Points, in no order, along strands that fork, close into loops and pass close to each other.
Points whose rows are less than 63.1 apart are linked; no others are. Some points are linked to none.
<326>: [ -1  14  17  11  10  18  -6  -9  -5  -5   8  -8   8 -26   4   3   6   0
  -7  -6  14  18   1   2 -13 -16 -40  15   0 -14  -6   5   0   7   1   7
   5   1   5   3  18  -8   0   3  -2 -19   2  15  14 -19]
<897>: [ 10 -12 -17 -14 -10 -14   8 -10  11  -9   0  22  14  18  17  -5  -2  21
  11  -1  -5 -18 -23  -2   8  23  19  -7   4   8  12 -11   3 -18  -9   1
   5  17  -4  -1 -21  -6   1  -2   8 -10  -4 -10  12  14]
<91>: [ -3   5  -1  26   6  -1  -4  24 -15  11  -2 -18 -25  -9   8  26  10   1
  -2  -1   4  -9  32   7  -3  -8   6  -1 -20   2 -14   7  -6   1  11  16
  16   1  15   0  19  10 -10  17  20  11  13  -2 -15  -9]
<351>: [  6   1  -6 -17 -15   5  -7 -27   5 -11  11   7  30   4   7  -5 -15   9
   4  -4   5  -2 -27   4  15  15  -7  14  23  -2  -2  -6   5   6  -4   2
  -6 -15  -6   2 -28 -21  12 -14  -6 -22 -14  -4  15   6]
<979>: [  9   6  20 -20  11  -4 -10   3  -2  -9 -16 -12   0  14 -14   5   6 -10
  -1   4  13   5   0 -15 -10  -7  -2  14  12  -9   6   4  -6   0 -12 -10
  -5 -13   6  12 -11  20   2  10 -14   7  19  -7   9 -12]
<601>: [ -7   4  -9  -4  -3   8  -1 -10 -10  16  -8  26 -11  -9 -10   5  -9  -3
 -10  -2 -23  -7  -9  12  15  12   7 -10  -6 -11 -10   3   8  -2  19   7
  -8 -13   1  -3   0 -10   1  11  -5  17  -8   8 -11  10]
<438>: [  8   6  -9  -3   0 -18  19  -1  11   5  -9  21   4  10   5   1  15   7
  11  -4 -10 -13  -4  -1   1  29  29 -14 -14   1  13  -6 -15 -23 -11   3
  11  25   1  13   0   8  -4   7   9   9   1  -6   3  14]
<822>: [ 19  -1   2  -3  18   4 -15   2  -8  -9  -4 -30  13  -5  18  10   5  -4
  -7   3  18   5   2  -8 -12  -6 -20  15   7   5  -7   5  -2   6 -11  17
  15 -13   8   0  12  11   6  19   1 -15  10 -18   5 -16]
<899>: [-15  11   1  17  -1  -9   0  15  -6   6  -6  21 -27  -8 -18   8   8  -3
  -4   1 -16   1  14   6   2  -1   5  -7 -11  -6  -9  -6  -1   2  10 -15
  -2  -4  13   4   7   6  -7  -1  11  25   5   3 -18   3]
<939>: [ 17  12 -11   8   5 -22  15  12  10   9 -17   7  -6  11   0  10  12  -3
   1  -9  -5  -6   3  -3   5  30  31 -15  -6   2   1  -4 -10 -19  -1  -5
  18   5  -5  11  -1  12  -7   8  15  11   4 -14  -4   1]
<371>: [-12 -28   4  -5 -14  15   5  -2  14 -16  25   8   3 -11  16 -12   7   1
  14   3   6  -9  10  -8   1 -14 -11 -12  -1   8   9   7  -1   4 -12 -11
  -5  20  -6  -6  15   6   4 -22  -4 -12   1   2   4   0]
<1093>: [ 14  19   0   1   0   5  -7   1  -6  14 -24   3  -6   0  -8  15  -8  -4
 -12   8  -2   8 -21   3   1   5   2  12  17 -26 -14  -5  -2  -4   7  -6
   7 -22   1  15  -8   9  -4  19  -7   8   4   2   8  -8]
<414>: [  6  -2   1  10  -6 -15  -8  -4  16 -17  22  -8   2   0   9   8   0  -4
  -7  -7   2  13   8  -2   9  -7 -18   6   7  14  -5 -11   5  23  -3 -18
  -2  -9  -2   7   3  -6   4 -21  16 -18  -5 -13   1   1]
<1125>: [ -7 -22  10 -17  -7   3  -3   5   6 -23  17  -7  15  12  14  -5  -2  10
  18  12   9 -19  26 -19  12 -17  -9  -9   0   8  11  13   8  20 -10  -8
  -7 -14  -3  -3   3   9  14 -11 -18   2  -1  -1  -2  -6]
<740>: [  3 -13 -11 -22  -7 -14   9 -18   9   7   1  23   0  20  -7 -10  -4   4
   1  -6 -21  -6  -6   5  11  19  18  -9  -1   6   3  -7  16   0  -2  -9
 -16   1  -5   7 -14 -12  -3  -9   2  10 -12  -3  -2  29]
<948>: [ 29   5  -1  -6   9 -15   6  14   0  -1 -24 -11  12   8   4  12   3   2
  -1   1  13   3 -21  -4  -8  15  15   5   6  -3   1  -1  -6 -18 -16   4
  26   3  -2   9 -10  22   4  29   7   4  15 -21   5  -3]
<1067>: [-21 -20  15  19 -12  12  11  -1  11  -3  12  21  -4 -24 -10 -25  11 -15
  16   0   8  24   9   5  -4 -12 -26   2  -4   1   5  -5   1  12   3 -15
 -10  26  -5  -8  21 -14   0 -17  -7  -4   9  13   0   6]
<798>: [-17   0  10  13 -12   7   9   0  17  -1  12  12   1 -22  -7 -18  11  -7
   9  -6   9  25   0  12  -9 -10 -23   8  -6  -5   1 -12   1   4  -9 -15
  -6  26  -4  -2  12 -10  -2 -13  -1 -16   3  18  15   4]
<402>: [ -1  12 -12 -10   6  -6 -15  15  -9  17 -21  -4  -4  32 -18  16 -12 -23
 -15  -8  -3  -1  20  -2  -1   5  32  -7   5   7   3  -1  -6   2  23 -14
  11 -15 -24  -5 -29  10  -3  -6  -5  16   6  10 -12 -11]
<264>: [ 18  19  -5  10  -9 -24  -1   3  17   1  -2   8 -19  18  -7   6   3  -2
 -18  -6  -8  13  -8  -1   5  10  11  -6   6   3  -6 -18   3   7  -2 -34
  -8  -7  -5  12 -15  -3 -11  -6  14   1  -1  -9  -2  12]
<349>: [-10 -30   7  -4 -12   6  -7 -15  19 -15  21  12  -1  18 -11 -12   7  10
  12   1   2   9   6  -2  11   3 -15   4   5   5   7 -16  13  17 -16 -39
 -22  13  -2   9 -10  -5  10 -24   7 -11  -9  12  15  14]
<140>: [ 25   0 -15  -4   1  -9  -3   4   1  -2  -1 -17  21  10  13  12  -8  -4
  -5  -4   1  -7 -11  -2   3  15   2  -5  23  12 -10   3   3  -1   5  20
  16 -14   2  -7  -7  -2   7  13   5  -7  -1 -22   2 -11]
<761>: [ -5   7  17  16  16  19  -7  -9 -17   1   4  -7  -5 -29   8   4  -5   5
  -9   6   9  15  -1   3 -15 -21 -35  10  -6 -16  -5   9  -3   3   8  21
   8   7   8  -8  22  -9  -2  14   2 -10  -5  16   9 -23]
<357>: [ 16   9  -3  11   8 -16  -4  13   1  -8   1 -22 -18   8  10  18  17  -2
  -7  -7  11   6  26  -4  -4 -10   4  -1  -4  16   5  -6  -2   4  -7  -1
   7   0   8   1  18   8  -5  -4  18  -7  15 -20 -13   0]
<694>: [ 15  -3 -13 -16  -8 -16  16  -3   8   1 -15  19  18  18  12  -2   3  16
  11   0  -2 -13 -23   3   6  33  27  -9  -2   1  15  -9  -5 -26  -6   6
  12  18  -6   4 -16   1   3   9   4   1  -3 -14   6  14]
<834>: [  5 -11   4 -33  -7   7  -6 -20   4 -15  15   1  30   5   5  -2 -14   4
   8   0   5  -8 -13  -5  16  -3 -19  12  21  -7   3   7   4  17  -2   9
  -4 -20  -3   1  -9  -5  22  -6 -17 -12  -7  -3   5  -3]
<435>: [  2 -25  12 -40  -6   9  -6 -17   8 -19  17  -2  25  14   9  -5  -8  10
  18   6   9 -11  -1 -20  17  -9 -13   6  13   2   9  12   3  22  -5  -2
  -6 -21  -7   1  -8   4  18 -10 -23  -7  -3   4   2  -4]
<938>: [-12  17  -5  21   2   8   2   0 -12  20  -1   9  -6 -24   0  -9 -14   7
  -9   4  -8   3 -27  16  -9   3   4  -1 -18  -5  -6  -8 -12 -19   8  15
  -1  16  12 -15  18 -20 -16  11  10  -5 -25  21   0   6]
<1112>: [ -6   1   3  22   7   8   2  20 -13   6   7  -9 -18 -16   9  11   8   2
   4   4   0  -3  26  11 -16 -16  -7   0 -18   2 -10   6  -7   1  17  22
   9   7  13 -10  28   0 -14  11  14   7  10   1 -11  -9]
<110>: [  5  -9   5  -7   1 -27   0  16   9 -12  -2  -9   3  32  -5   9   5   5
   8   0   5 -16  27 -22   3   1  21 -14  -1  10  14   6  -2   1  -8  -2
   0  -3   2  -3 -10  13   8  -4   0   8  11 -14  -6  -8]
<619>: [-10 -23  -8  -7   6  11   5  -3  10  -5  21  -6  10 -10  29 -15   2  22
   8   1   1  -7 -14 -14  -8  -8  11 -11   6  16   8  -6 -13  -5 -11   8
   6  29  -1 -14   2  -2   0 -30  12 -25  -8   1  14   6]
<1173>: [ 13   5 -15   1  -1  11   0  10 -11  19 -28  -8  -2  12  -4  16 -17 -11
  -6   0  -1   0 -23   0   6  26  17  -7  17 -12 -20   9  -9 -15  14  10
  30  -8 -21   0  -9  13   2  33   3  17  -4  -3   3 -15]
<652>: [-10   1  23   7  -6  22   2   4  -9 -12   6  -3  -2 -23   6  -6   8 -13
  12  -1  16  -4  21  -6  -4 -27 -26   0  -9  -4   2  25   8  -4  -3   6
 -10   4   4   1  19   8   6   6 -21   4  14   6  -5 -14]
<789>: [  5   7  20  -3   1  14  -4  -9   4 -18   8  -8  11 -14   2   1  11  -4
   1  -8  16  12   1  -4  -9  -8 -36  16   6 -13   3   8  -3   5 -17  -5
   1  -4   4  14   5   5   9   2 -12 -21  12   2  13 -13]
<662>: [-25 -10  -7  -9   4  -6  16   9  -7   7  -2  15  -7   1  -7 -10  13  -3
  17  -7 -14 -19  26   2   5   2  18 -10 -32   7  10  18  -1  -9   2  10
 -11   9   2  -4  13   4   3   0  -9  30   1   2 -21   9]
<368>: [  7  18  -1  10   2   9 -13  -4 -14  16 -13   2 -11 -11   2  22 -13   0
 -17  15  -7  -4 -16   8   0   8  -2   1   8 -23 -16   3  -1  -4  11   5
  11 -14   3   0   5   2  -2  28   1   7  -2  -1   8 -12]
<26>: [ -9  -2   6  21  10  12  10  15 -10  12   7  -2 -16 -19   5  -4   4   2
   5   2  -2  10   9  12 -23 -20 -14   0 -21   0  -2   1 -12  -4  16  26
   9   9  13 -22  35  -9 -22  -2  11  -4   1   5  -8  -4]
<307>: [-11   2  13 -23  -1  10   3 -25   7  -5   6   8   2  -6 -12 -13  10   3
   7  -4   3   7  -3  10   5  -3 -22  10   2 -18  10   0   9   9 -10 -12
 -23  -3  -3  10  -5  -6  11  -9 -17  -6  -4  14   5   6]
<613>: [ 11  12 -18  11  17   1   8   4 -10  12  -6  -8   7  -4  14  -2  -4   5
  -9  -2  -9  -9 -11   6 -10  15   6   1   0   6  -2   1  -7 -20   6  29
  16  11  11 -10  14  -5 -12   4  17 -10 -17  -7   1  -2]
<500>: [ 15  21  -8   4  -1  -3   0  -5   3   0   0  -5  21  -1  15  -8  -4  15
  -2   5   0   1 -30   9  -6  19   7  10  11   7   3 -12   2 -15 -11   3
   8   5  -3   1 -19 -14  -2  -5   8 -24 -12  -8  16   7]
<770>: [  2  12  11  17   6 -19  -5  21  -7  -7  -4 -16 -26   3 -13  16  15  -6
  -6   0   3   7  30  -8  -2 -20  -1   2 -10   5  -4   2  -1   8   0 -13
  -5 -13  13   4   7  15  -5  -1   7   6  17 -11 -16 -13]
<537>: [ -9  -3  -4  -5  -8  12  -3 -11  -3 -11  14   7  10 -24   6  -9  -6  -4
   1   1  -7  -5   3   1   7 -15 -22  -4  -2  -3   3   9   5   4   5  24
  -8  -2   7  -6  12  -8  10  -6 -10  -9  -9   1  -1  -4]
<1153>: [ 26   7  -7  -7 -12 -12  -9  -7  11 -12   6 -11  10  29  -2  16  -7 -10
 -12 -11   5   4 -15 -14  14   2  -3  -5  28   8  -7  -7  -2  19  12 -13
   2 -24 -10  -1 -22 -10   0  -5  -1  -6  -2 -13  -7  -5]
<397>: [  7  10  -9  11   6 -27   7  16   2   9 -12   1 -12  19 -14  12   6  -8
  -3 -14  -2  -5  22  -9   5  18  40 -19  -8   8   2   3 -10 -10   9  -8
  15  -6  -7   6  -8  13  -5  -1  13  15   6 -16  -9  -4]
<974>: [  2  -2  -5   2  -7 -13  -4   9  -2  -8  10  -3   5   8  -8   7  -4  -1
   4  -1  -7 -16  22  -6  17 -10   3 -14   3  11  -6   9  13  17  14   6
  -9 -24   2  -4  -1  -2   4  -7   1  18  -1 -10 -16  -3]
<1130>: [ -6 -20  -9 -17  -7 -13   3 -11   9  -6  14  20   0  18  -4 -12   0   6
   3  -1 -18 -13   9  -1   9   3   3 -10   0  10   5  -1  11   9  -3  -7
 -17   3   0  -1  -2  -3   4 -13   3   6  -7  -6  -5  16]
<433>: [  9   5 -20 -11  -3   9   2   5  -8  20 -25   4  -1  19 -12  10 -18  -8
  -7  -6  -8  -3 -14   0  14  22  21 -12  17 -12 -11   6 -12 -16  26   1
  19 -11 -21   1 -13   5  -1  20  -3  21  -5   5  -5  -6]
<760>: [-15 -11   8   7  -7  26  -3   1 -10 -13  18   3   8 -36  10 -10  -1  -7
  13   5   5  -4  13  -2   2 -29 -31  -9 -11   2   1  19   7   1   9  27
 -10   2  -3 -11  21  -5   5  -3 -20   3  -3  10 -12 -10]
<806>: [-15  -2  24 -30  17   9   5 -24  -7  10   2 -13   4  -9 -20  -3  -4  -6
  -1   4 -14   2  -6   3  10 -15 -15  15  -4 -11   3  12  17   7  14   8
 -21 -21  -9  -4 -14  -5  16   1 -33  14   0  20  -7  -3]
<499>: [-23 -17 -13   1 -15   2  -2 -14   4  -8  24  13  11 -15   6 -25 -15   0
   0  -4 -14   7 -17   4   3   2   0  -8   2  17   0  -8   8   7  -1  12
 -11  16   2  -8   0 -21   1 -30   9 -17 -18   6   5  20]
<22>: [  2   9 -12   6  -8   6  -5  -3  -7  13  -3   7 -10  -4  -3  16 -11  -3
 -11  -2 -18 -11  -2   5  14  10   1 -13   4  -9 -17   4   3   5  23   8
   2 -17   4  -5   3  -4  -2  14   1  18  -4  -2  -5  -8]
<768>: [  1 -10  -1 -14   8 -22   9   4  10   1  -5  18  -7  26  -4  -1  16  10
  12   0 -11 -16  20  -4  -8  17  28 -17 -16   5  18  -1  -8 -17 -14 -11
  -7  20  -1   6  -5  11  -5  -3   6  17   3  -4   1   7]
<688>: [-24  -6  -3  17 -10   8   9   2 -12   5   7  34 -17 -27 -10 -11   0 -10
   5   0 -16   8  -1  12  -3  -4  -8  -3 -21   1   0  -7  -3   2  16  13
  -6  14  15 -13  21 -17  -9   7  -3  15  -5  17 -17  12]
<153>: [  1 -11   2 -11  -1 -21   4   4   9  -9   8   6  -5  27  -8  -1  11   7
   7   1  -7 -14  23 -10   2  -1  12 -10  -6   8  13   3  -1   0 -11 -12
  -9   6   5   0  -4   9   1  -8   4   9   5 -10  -3  -1]
<317>: [ -3 -15 -12  -6 -14  -1   0 -13  14 -10  14  14   7   8  16  -7   0  20
  10   3  -8  -6 -17   2   8  12  13  -1   2  14   8 -18   5 -12 -16  -7
  -7  20  -5   1 -18  -9   0 -15  14 -20 -11   0  21  18]
<324>: [-15  -8 -17   6  -9   4   1  -5  -7  -4  21  13   9 -24   5 -17 -14  -3
  -6  -6 -16  -1 -10   5   0  -2  -7 -11  -4  11  -3  -2   4   0   8  22
  -7   8   8 -13   9 -17  -2 -17   5 -11 -20   4  -3  10]
<1120>: [ 10   7   6  -3   1   6  15  -2   3  -5  -8   0   3  -9  15  -6  15   6
   8   5  12  -2 -14   1 -19   5  -2  13  -1  -6  11  -3 -12 -26 -29   1
   9  27   6   5   5  12   0  12  -6 -16   8  -7  14   0]
<739>: [ 14  -6   1  -1   1 -30  -2  14   3  -9  -8 -18  10  27  -5  17  -3  -3
   0  -8  15 -11  12 -20   7   1  20  -4   8  14   4   6  -1  -1  -3   3
  12  -8  -1  -7  -9  12   8   2   4   9  14 -20  -6 -10]
<697>: [ 10   2 -17 -13  -8 -17  12  -7  11  16  -9  23   1  25  -8  -8  -4   5
  -4 -12 -20  -3 -10   6  10  29  32 -20  -2   7   3  -7   5  -4   3 -18
  -2   3 -16  11 -21  -9 -10   0   4  15  -7  -2  -3  25]
<691>: [ 12   2 -14   5  15   1  -3   5  -9   5   2 -16  12  -3  17   5  -5   0
  -6   2  -6 -16   1   3  -3   9  -2  -6   6   9  -7   9  -3 -11   3  35
  15   2  11 -13  11   3   0   8  10  -9  -9 -11   1 -11]
<753>: [  1  19 -14  20  12   3   5   2 -10  21  -6   3   0 -14   7  -1 -10   7
 -13   4 -11  -5 -23  14  -7  12  14  -4 -14  -1  -9  -5 -11 -19  13  19
  13  11  12 -14  20 -13 -19  11  14  -1 -25  10  -2   4]
<1079>: [-12  33  -1  17  -4  12   2  -2  -2  16  -4  17  -6 -26  -3 -10  -7   6
  -6  10  -3  22 -22  18  -7  -2   4  14 -14 -16  -3 -14  -6 -18  -5  -1
  -5  11   8   1   7 -13  -5  13   3  -7 -14  21   7   5]
<6>: [  8   3  -9  15   1   2 -15   9 -13  20 -26 -21 -20  13  -3  26 -14 -12
 -12   6  11  -5  -5   1   9  14  12  -6   9  -8 -21   7  -8  -3  17   3
  35 -17 -13  -3  -4  19  -3  32   9  13   8  -6   1 -21]
<604>: [ 12  13   7 -18   8  -1  -4   4  -9   8 -23  -2   2  11 -15   5  -5  -9
 -10   5   4   8 -19  -2  -4   3   9  17  18 -20  -2  -2  -2  -8  -2 -11
   0 -13  -6  15 -17  14  -2  11 -11  11   7   2   3  -3]
<629>: [-19 -24 -17 -11 -19   4   2 -19   4  -7  17  21   4  -2  10 -19  -6  11
   9   2  -9  -5 -17   2   5   6  12  -5  -4  17   7 -14   3  -5 -16   7
 -10  26  -2  -7 -10 -14   1 -20   6 -16 -15   8  11  25]
<253>: [ -6   5  18 -29   9   8  -1 -14  -3   0   1  -3   6   0 -15  -4   0  -5
   0   2  -2   5   1   1   4 -12 -14  10   2 -17   6   7  10  11   5  -2
 -19 -21  -1   3  -9  -1   8   0 -26  11   3  11  -1  -3]
<735>: [ -9  15   0  -8  -8  11   2 -23   4  -1   1  13   8 -18  -9 -10  -1   3
   0  -5   3  13 -15  17   6   8 -14  16  -1 -19   5 -10   9   1 -13  -5
 -20  -2   0   7  -8 -16   7   0 -10 -11 -10  15   8   7]
<250>: [  1   3  -3   9  23  13   5   9  -9  12  -3 -15  -7 -10  11 -11  -5   9
   2  -3  12  13   1   7 -26 -17 -12   0  -5  -1  -2  -4 -12  -3  10  23
   4   6  14 -11  30  -9 -23  -9  17 -17 -11   5   3   3]
<794>: [ -1  13   1 -26   7  -3  14 -17   1  31 -19  12  -1   5 -17  -7  -8   4
 -14   9 -18   7 -27  17   5   7  25  11   3 -15   3  -9   8 -13   4 -13
  -7  -8 -15  10 -21   4  -2  -1 -22  11  -5  20  -5  19]
<1146>: [  6  -3   1  -3   6  -5 -17  13 -11  -5 -20 -33  13  24 -14  16 -17 -20
 -10  -3  20  -5   0 -20   3 -12  11   9  15  -1 -10  13  -4  10   9   3
   7 -21  -6  -2 -20  15   8  17  -6  25  13  -3  -4 -18]
<329>: [ -5 -12  -7  14   0  -5   8  12  12  -6  19   1  -6  -8   8  -9   3  -2
   1  -1  -5  13  11   4 -12 -10  -3  -1  -4  15   2 -13  -7   9   3   0
   2  15  -1  -7  18  -9 -12 -20  21 -13   3  -5   1  11]
<910>: [-15  25  -4   7 -13  12  -1 -14   1   7  -1  18   0 -27  -6 -13  -6   4
  -3   0   0  22 -16  20   2   4  -4  12 -10 -19   1 -19   5  -7 -13  -6
 -16   7   1   7  -3 -18   1   8  -4  -9  -9  22   8  10]
<605>: [-11  -3  21   4   4   2  -2  23  -5 -11 -12 -15   1   7  -7   0  15  -4
  10   5  10 -10  36 -14 -13 -26   1  -2 -13   3  12  23   7  13 -11  -6
 -17  -9   5   3 -11  13   7   0 -19  10  14   1 -12 -12]
<163>: [ 17  10   2   6  -8 -13 -13  -9   8 -13  17  -6   3   9  -6  16  -7  -8
 -13 -11   2  13   0 -12  16  -5 -16   0  15   5 -14  -6   8  31  14 -22
  -7 -35  -2   4  -9 -11   4 -11   4  -6  -9 -11  -5  -4]
<285>: [-14   0  12  11  -4  14   7  -8  13   4  12  -1   9 -28   0 -18   5  -1
   9  -7  18  15 -11   8 -16 -13 -19   8  -7  -6   5  -3  -5  -7 -16  -4
  -3  28  -5  -8  12 -10  -6 -18  -9 -32   1  18  18   0]
<149>: [ -5  12   9  17   7  15 -12  -9 -18   8  -1  -1 -13 -24   7  14  -7   5
 -13  15  -9  -1  -7  11  -7  -3 -20   3  -5 -22 -10   7  -2  -2  10  19
   5   1  10  -8  16  -7  -1  21   2   3  -6   9   5 -17]
<259>: [ -6   0  18  13   2  20  -8   6 -16 -15  -7 -19  -2 -15   4   0   4  -7
   6   8  13 -12  20 -14   0 -24 -22   5 -12 -10  -6  25   4   5  -2  21
  -6 -11   8   2   9  12   5  21 -17  15  13   2  -1 -18]
<702>: [  1  -9 -11  -2   9  -4  -7  -3   8 -10  18 -14  14  -4  28  -4  -6  15
  -6  -4  -1  -3 -12  -7  -5   0  -1  -5  17  19  -1 -11  -2   8  -5   5
   2   6   2  -7  -1  -6   0 -31  17 -30  -9 -11  13   6]
<332>: [ -2  -4   3  18  -5 -11  -4   6  11 -14  20  -4  -9  -8   3   2   5  -2
  -6  -3   2  20  19  -2  -3 -13 -21   5  -1  10  -4 -13   4  19   2 -17
  -3   0   0   3  16  -9  -1 -19  18 -12   4  -7  -5   4]
<171>: [  9   5 -14  -2  12  -3  -7  -4   0  -3   9 -20  21   0  26  -8  -8  17
  -7  -6   5  -2 -22   2  -6  10   1   4  21  16  -1 -13   3  -4  -1   4
   3   3  -1  -4  -9 -17  -2 -26  20 -34 -13 -11  14   7]
<232>: [  9   8  23 -12   4   7  -3  -7   2 -14  -4  -9   5  -3  -2   0  11  -4
   2  -1  16   6  -5  -8  -8  -2 -19  20  10 -18   1   5  -7   1 -20  -6
   0  -9   7  15  -2  12   6  12 -13 -10  14  -2  13 -11]
<1010>: [ 31   3 -15  -8 -12 -13   3   2   8  -5   0 -10  18  25   8  15 -10  -4
  -5 -12   3  -5 -25  -7   8  17   6  -6  27   7  -4  -5  -1   1   9   2
  15 -11  -9  -1 -24  -7   2   7   4  -4   2 -21  -1  -1]
<434>: [  3   4   4  22   5  -4 -21  10 -20  17 -21 -26 -21   5  -3  29  -9  -5
 -13   4  11 -11   9  -2  10  -2   5   0   0  -7 -20  14  -1  11  15   4
  21 -24   2   0   0  17  -3  26   5  16  14  -9  -4 -22]
<96>: [ 11   0  -7   7   6 -12   8  15   9  -4   7  -8  -5  -2  14   7  13  -1
   0  -4   0  -4  17   0 -14  -3   3   1  -7  13   4  -6  -7  -6  -8   8
  10  17   7  -2  19   7 -13  -2  16 -10   9 -12  -3   4]
<780>: [ 13  -7  -9   5   5 -15  -6  15  -7   2 -16 -35   9  20  -4  16 -13 -17
  -4 -10  23  -8   5 -18   7   2  16   2   8   9 -12  11  -4  -1   3  18
  19 -18  -4  -7 -11  17  12  24  11  16  12 -19  -5 -16]
<585>: [ 20  14  -2  -2  10  -3  12  10   2  -4 -19  -7   4  -2  14   2  13   5
   1   8   6   3 -17   2 -17  13   8  12   0  -5   7  -5  -8 -26 -23   4
  19  17   4  12   0  16  -2  19   4  -6  10 -15   8   2]
<2>: [-15 -32  10  -8   0   3   7 -14  11  -3  16  16 -15  17 -18 -23  14  -1
  10   8 -11  10  15   5  -3   3  -9   0  -5  11  10 -11  15  10 -13 -39
 -26  20  -1   3  -4  -6   8 -18  -3   4  -9  12   2  21]
<455>: [  2  14 -10  -3 -14   6  -4 -17   3  -7   5   5  24  -3   8 -14  -8  15
   3   5   5   2 -37  13   7  22   7  15  11   0   5 -13   9 -16 -12   7
  -3  -2 -12   2 -28 -18   4  -8  -6 -25 -19  -4  14   5]
<284>: [ -1   4   2  29   5   0 -18  11 -19  15 -11 -26 -25  -5   9  29  -1   1
  -8   4   6 -12  20   7  10  -3   6  -5 -12  -1 -19  15  -1  12  16  15
  21 -12  10  -2  10   6  -4  23  17  11  14  -7  -7 -18]
<498>: [-25 -18   2 -13   4  -8  16  -4  -4   8   3  18 -15   1 -17 -19  19  -5
  10   6 -24  -5  19   8  -4   5   6  -5 -26  11   9   6  13   1  -1  -5
 -21  14   0  -6   6  -5   4  -9 -12  23   0   9 -23  20]
<866>: [-11 -19  22  -1  -9  17   4   1   7 -16  15   8   2 -11   7 -13  10  -5
  16   1  17  -8  21  -5  -3 -19 -20  -5  -7   3   9  18   7   2  -9 -15
 -13  17   0  -2  21  10   9 -16 -18  -3  11   2  -5  -6]
<1166>: [ -1  -5   9   1 -11   0  -7 -13  24 -12  16   9  -2  10  -7  -9  10  11
  12  -5  10  16  -2   4   7   6 -13  10   1  -1   4 -22   4   5 -22 -40
 -17  12  -7  16 -13  -3   2 -14   7 -19  -6  10  21  14]
<777>: [ 10  15   9 -26   9   0   5  -6   2  15 -22   5   8  17 -13  -1  -3   4
  -6  12   0  14 -26  11  -8   6  21  21  16 -20   8 -10   4 -12  -3 -20
  -5  -9 -17  22 -31  12  -3   0 -18   9   5  15  -1   9]
<955>: [ -6 -13  24  -6  -1   3  -5  19  -1 -19   6 -14  10  11   5  -4   6   5
  18  10  15 -19  36 -18  -2 -26  -8  -6  -5  10  14  22   8  21 -16 -12
 -14 -16  -3  -1  -8   9  11  -7 -25   3   4   2  -8 -12]
<633>: [-10 -36   1  -1  -6  19   6  -7  16 -12  29   4   5 -18  20 -12   5   8
  12   2   5  -4  -7 -12  -7 -12   3 -11   1  13   6   0 -11   3 -10  -6
  -2  29  -5 -14   9  -1   3 -30   5 -21   1   5  15   4]
<790>: [-21 -20   6 -12   0   1  15 -16   1   3   8  19 -17   2 -16 -29  14  -7
   9   7 -14   9  10   7  -1   3  -9   2 -12   3  11  -4  15   7  -5 -19
 -24  20   2   1   6  -6   5 -10 -10  16  -2  12 -13  21]
<961>: [ 10  -3   0   6  12  10 -13   4  -5 -12  10 -28   9 -12  23   5   2  -2
  -5   0  11   3  17  -6 -13 -17 -22   5   5   9  -3   5   0  11   1  21
  13 -10  10   0  18   4   4  -2   2 -17   4  -9  -1 -13]
<759>: [ -1   8 -14 -18   1  10   8 -18  -6  32 -20  16  -7  -4 -17   5 -14   2
 -10   4 -22  -1 -25  16  18  15  17   2  -1 -17  -6   2   7 -14  15   1
  -4 -16 -12   3  -8  -6   1  13 -19  15 -11  16  -7  17]
<167>: [-25   7   4  23  -7   7  -1   7 -12   9  -1  25 -27 -24 -12   7   4   0
  -1   8 -17   5   4  17   2  -3  -7  -6 -16  -9 -10 -10  -5   0  16  -2
  -1   4  13  -2  18  -4  -9  10  10  29   6  11 -15   6]
<7>: [  4  -4  -2   7  18  15 -10   6  -7  -3   8 -26   5 -11  21  -4  -2   6
  -5  -1  13   8  13  -1 -19 -21 -21  -2   6   5   1   2   0  11  10  23
   8   0   8  -5  29  -4  -8 -17  11 -20  -4  -5  -1  -8]
<906>: [ -3  18   5  17   4 -15  -1  19  -4   3  -9   2 -31  -3 -17  14  13  -5
  -8   1  -4   3  18  -2  -6  -7   8  -3 -11  -4  -7  -5  -4   1   1 -19
  -1  -6  10   8   6  17  -9   1  11  17  11  -2 -11  -5]
<1105>: [ -3   3   6  -1  -3  16  11  -5   5  -1   1  -2   7 -19  15 -13   5   5
   9  -1  15   0 -17   6 -17  -5  -8  11  -4  -2  11  -3 -15 -21 -24   0
   2  34   0  -3   7  -1  -5  -6  -6 -31  -3   3  17   1]
<1024>: [  0   9 -15 -10   4   5  -3   6  -8  25 -24   5  -7  26 -18   9 -14 -11
 -10 -11 -12  -6   3   4  10  19  29 -16   7  -1  -5   4  -8  -9  31  -7
  18 -16 -20   2 -19   9  -5   4  -7  22  -2  11 -10  -3]
<328>: [  4  10  11   0  -4 -15  -5  -7  17  -6   0  10  -8  13 -14  -4   9   3
  -4   2  -2  15  -2   1   4   5   1   5   7  -4   6 -19   6  12 -14 -37
 -20  -5  -2  14 -16   0  -4 -10   8  -2  -3   0   7   9]
<708>: [ 17  19 -16   3 -10 -14   6   4  11  10  -8  11  -7  23  -9   0  -2   0
 -12 -10 -16   5 -15  -1  11  20  20 -17  11   2  -6 -13   1   2   8 -25
   1 -10 -10  12 -21  -9 -11   2   4   7  -2  -3  -4  14]
<304>: [ -3  -8   6 -10   8   5 -10  11 -14  -5 -20 -26  14  13 -11   4 -12 -10
   1   5  14 -13  10 -15   0 -18  -1  16   5 -10   0  25   0  12   4  19
  -4 -21  -1  -3 -13  17  13  21 -20  23  12   1   0 -13]
<548>: [-25 -18   7  16 -14   8  14   3  -3   2  10  29 -14 -27 -12 -24   5 -16
  13   2  -8  18   5   7  -7  -8 -18   0 -12   3   4  -6  -2   8  13   4
 -10  20   6 -13  24 -18  -6  -3  -8   8   6  13 -14  13]
<412>: [  1  -8   8   9   5   7 -11   8 -14 -10 -16 -28   7  -2  -1   4  -7  -4
   2   9  15 -15  14 -17   6 -19 -10  11  -4  -9  -8  28   5  11   1  26
   2 -23   9   2  -2  15  10  28 -13  13  13  -2   2 -19]
<1188>: [  1   9  -7   3   7 -23  -5  19   1  13 -20   3 -14  26 -23  16   1 -13
  -5  -9  -6   1  26  -5   2   6  42 -15  -8  11   7  -1  -6  -2  10 -14
   8 -12 -12   0 -22  14  -6 -11   5  14  10  -7 -12  -9]

A piece is two or more points that can be reached from each other along the links. Count, over all rows, the pieces, the separate loops (a circle has one, a figure eight two, a Y none), the forks (points with three links) and the tips (points with one).
pieces => 3
loops => 3
forks => 5
tips => 5

Name the points in between on the shortest way along the links from the first point to the second, in order.
<500>, <412> => <171> > <702> > <619> > <633> > <371> > <866> > <652> > <259>
<777>, <326> => <604> > <979> > <232> > <789>
<1120>, <1067> => <1105> > <285> > <798>
<1067>, <899> => <548> > <688> > <167>
<167>, <414> => <899> > <906> > <770> > <357> > <96> > <329> > <332>
